Points on a hilly landscape, in no order, each with its height.
A ball rolls from a point to the lowest of its 4 nearest points, and stops where none of them is lower. Distance is the straight distance between rows; heights are no part of it.
<464>: [ 79 133 176 143 147 150 147 129]  height 313
<542>: [167 137 108 110  72 115 159 123]  height 253
<750>: [104 161 154 149 194 129 131 144]  height 67
<460>: [170 136  93 112 141 103 125 130]  height 427
<56>: [ 72  98 178  94 119 154 153 128]  height 190
<509>: [ 98 138  99 126 154 129 115 187]  height 336
<31>: [135 122 105 182 152 131  71 114]  height 478
<85>: [ 76  67 157  78  92 155 129 136]  height 130
<557>: [132 167 144 157 194 122 115 122]  height 522
<493>: [ 91  89 167 143 106 155 116 100]  height 308
<956>: [178 158 131 115 103 106 169  96]  height 358
<267>: [ 87  93 186 101 117 145 142 112]  height 199
<634>: [ 98 126 207 150 151 145 147  70]  height 696
<312>: [ 59  91 150 123  99 165 133 146]  height 282
<494>: [169 180 160 135  80 113 161  83]  height 364
<904>: [ 96 124 190 171 144 148 125  83]  height 520
<219>: [143 152  99  71 150 100 164 162]  height 562
<391>: [ 71  97 144 150 104 159 106 146]  height 303
<87>: [ 91 153 146 143 182 133 132 154]  height 359
<780>: [100 121  85 143 134 141  88 179]  height 268
<163>: [151 119  75 132 137 116 101 141]  height 529
<89>: [109 132 137 180 159 141  94 118]  height 391
<393>: [149 149 112 147 172 109 105 115]  height 581
<899>: [150 154 107  96 161  98 146 158]  height 539
<582>: [173 160 137 127  73 115 160 101]  height 360
<967>: [113 158 134 148 185 128 122 134]  height 468
<797>: [159 137 104  88  88 111 164 139]  height 178
<336>: [182 153 135 121  94 111 153  92]  height 354
<748>: [157 149 117  77 110 106 176 151]  height 166
<221>: [109  89 191 121 121 148 126  74]  height 524
<669>: [171 155 114  98 162  98 148 123]  height 493
<172>: [165 118  88 104  75 116 137 135]  height 384
<455>: [161 110  77 150 139 115  81 122]  height 595
<698>: [ 78  91 162 134 109 159 125 122]  height 283
<281>: [ 98 102 200 127 127 149 134  76]  height 453
<466>: [127 124  79 115 140 121 106 178]  height 350
<257>: [148 126  81 114 144 113 111 158]  height 420
<826>: [ 89 108 144 175 121 157  92 121]  height 378
<469>: [163 123  93  96  83 114 147 143]  height 266
<906>: [100 159 119 123 182 122 136 182]  height 399
<930>: [148 139 103  91  61 121 165 158]  height 294
<670>: [ 98 101 178 157 126 156 118  93]  height 361
<318>: [162 140 101  87 119 101 157 142]  height 102
<331>: [125  68 186 119 116 153 105  63]  height 557
<855>: [153 135  96  77 110 106 158 164]  height 154
<646>: [ 59 113 170 118 126 158 151 147]  height 234
<227>: [181 110  82 149 118 110  88  95]  height 479
<879>: [101 103 163 179 123 158  97  97]  height 377
<554>: [167 141 109 101  90 109 158 130]  height 213
<500>: [158 160 134  91  97 106 177 124]  height 206
<614>: [117 147 151 178 170 136 104 111]  height 224
<963>: [173 112  76 120  88 115 120 125]  height 481
<510>: [187 119  86 135 108 112 112 101]  height 403
<437>: [158 165 138 118  63 121 159 113]  height 365
<154>: [150 105  64  93  91 116 128 167]  height 641
<311>: [ 57 119 178 115 136 151 162 150]  height 232
<348>: [ 90 120 142 170 139 147 106 135]  height 405
<166>: [157 139 114 164 170 116  91 105]  height 559
<835>: [139 162 123  97  60 121 178 150]  height 255
<597>: [105 121  76 129 140 129  99 187]  height 309
<610>: [156 155 122  93  84 114 176 141]  height 221
<400>: [ 86 111 184 132 132 153 139 100]  height 227
<651>: [129 122  96 170 149 131  75 129]  height 382
<389>: [185 126  95 139 139 105 106  93]  height 450
<691>: [180 130 107 124  77 114 142 106]  height 321
<72>: [140 153 113 124 180 110 121 143]  height 644
<269>: [190 153 124 131 173  98 131  95]  height 472
<530>: [ 69 132 180 132 148 151 151 143]  height 174
<720>: [ 69 125 164 143 140 152 136 140]  height 256
<524>: [ 61 125 136 134 140 153 130 178]  height 371
<949>: [ 80 127 122 145 144 147 113 182]  height 357
<862>: [190 142 113 128 147  99 125  83]  height 464
<890>: [176 117  74 121 115 110 115 127]  height 152
<234>: [ 92 147 119 132 174 127 123 169]  height 370
<790>: [ 83  75 168  92 101 153 125 123]  height 146
<649>: [149 158 127 137 190 105 122 123]  height 632
<374>: [ 99 153 181 173 179 139 128 107]  height 645
<520>: [104 117  95 159 140 142  79 154]  height 121
<272>: [103  62 165  92 102 154 117 108]  height 153
<109>: [ 86 107 134 168 117 166 100 136]  height 339
<891>: [157 108  68 130 125 117  95 141]  height 536
<880>: [190 143 131 136  96 109 143  85]  height 355
<706>: [151 113  64 115 122 116 106 153]  height 508
<414>: [ 69 100 163 130 114 161 132 136]  height 265
<681>: [182 154 121 107 145  99 148 104]  height 477
<75>: [122 138 106 145 162 127 105 146]  height 673
<625>: [126 150 123 148 173 119 107 140]  height 619
<528>: [186 142 115 124  84 109 146  94]  height 346

Two balls start at each pair of points below. Name the first point that both come to, or write none.
<400> and <391> => none
<826> and <698> => <414>
<312> and <109> => <646>

Where does a ball stop that starts at each point below?
<331> => <85>
<509> => <520>
<166> => <520>
<904> => <85>
<163> => <520>
<281> => <85>
<455> => <520>
<634> => <85>
<625> => <750>
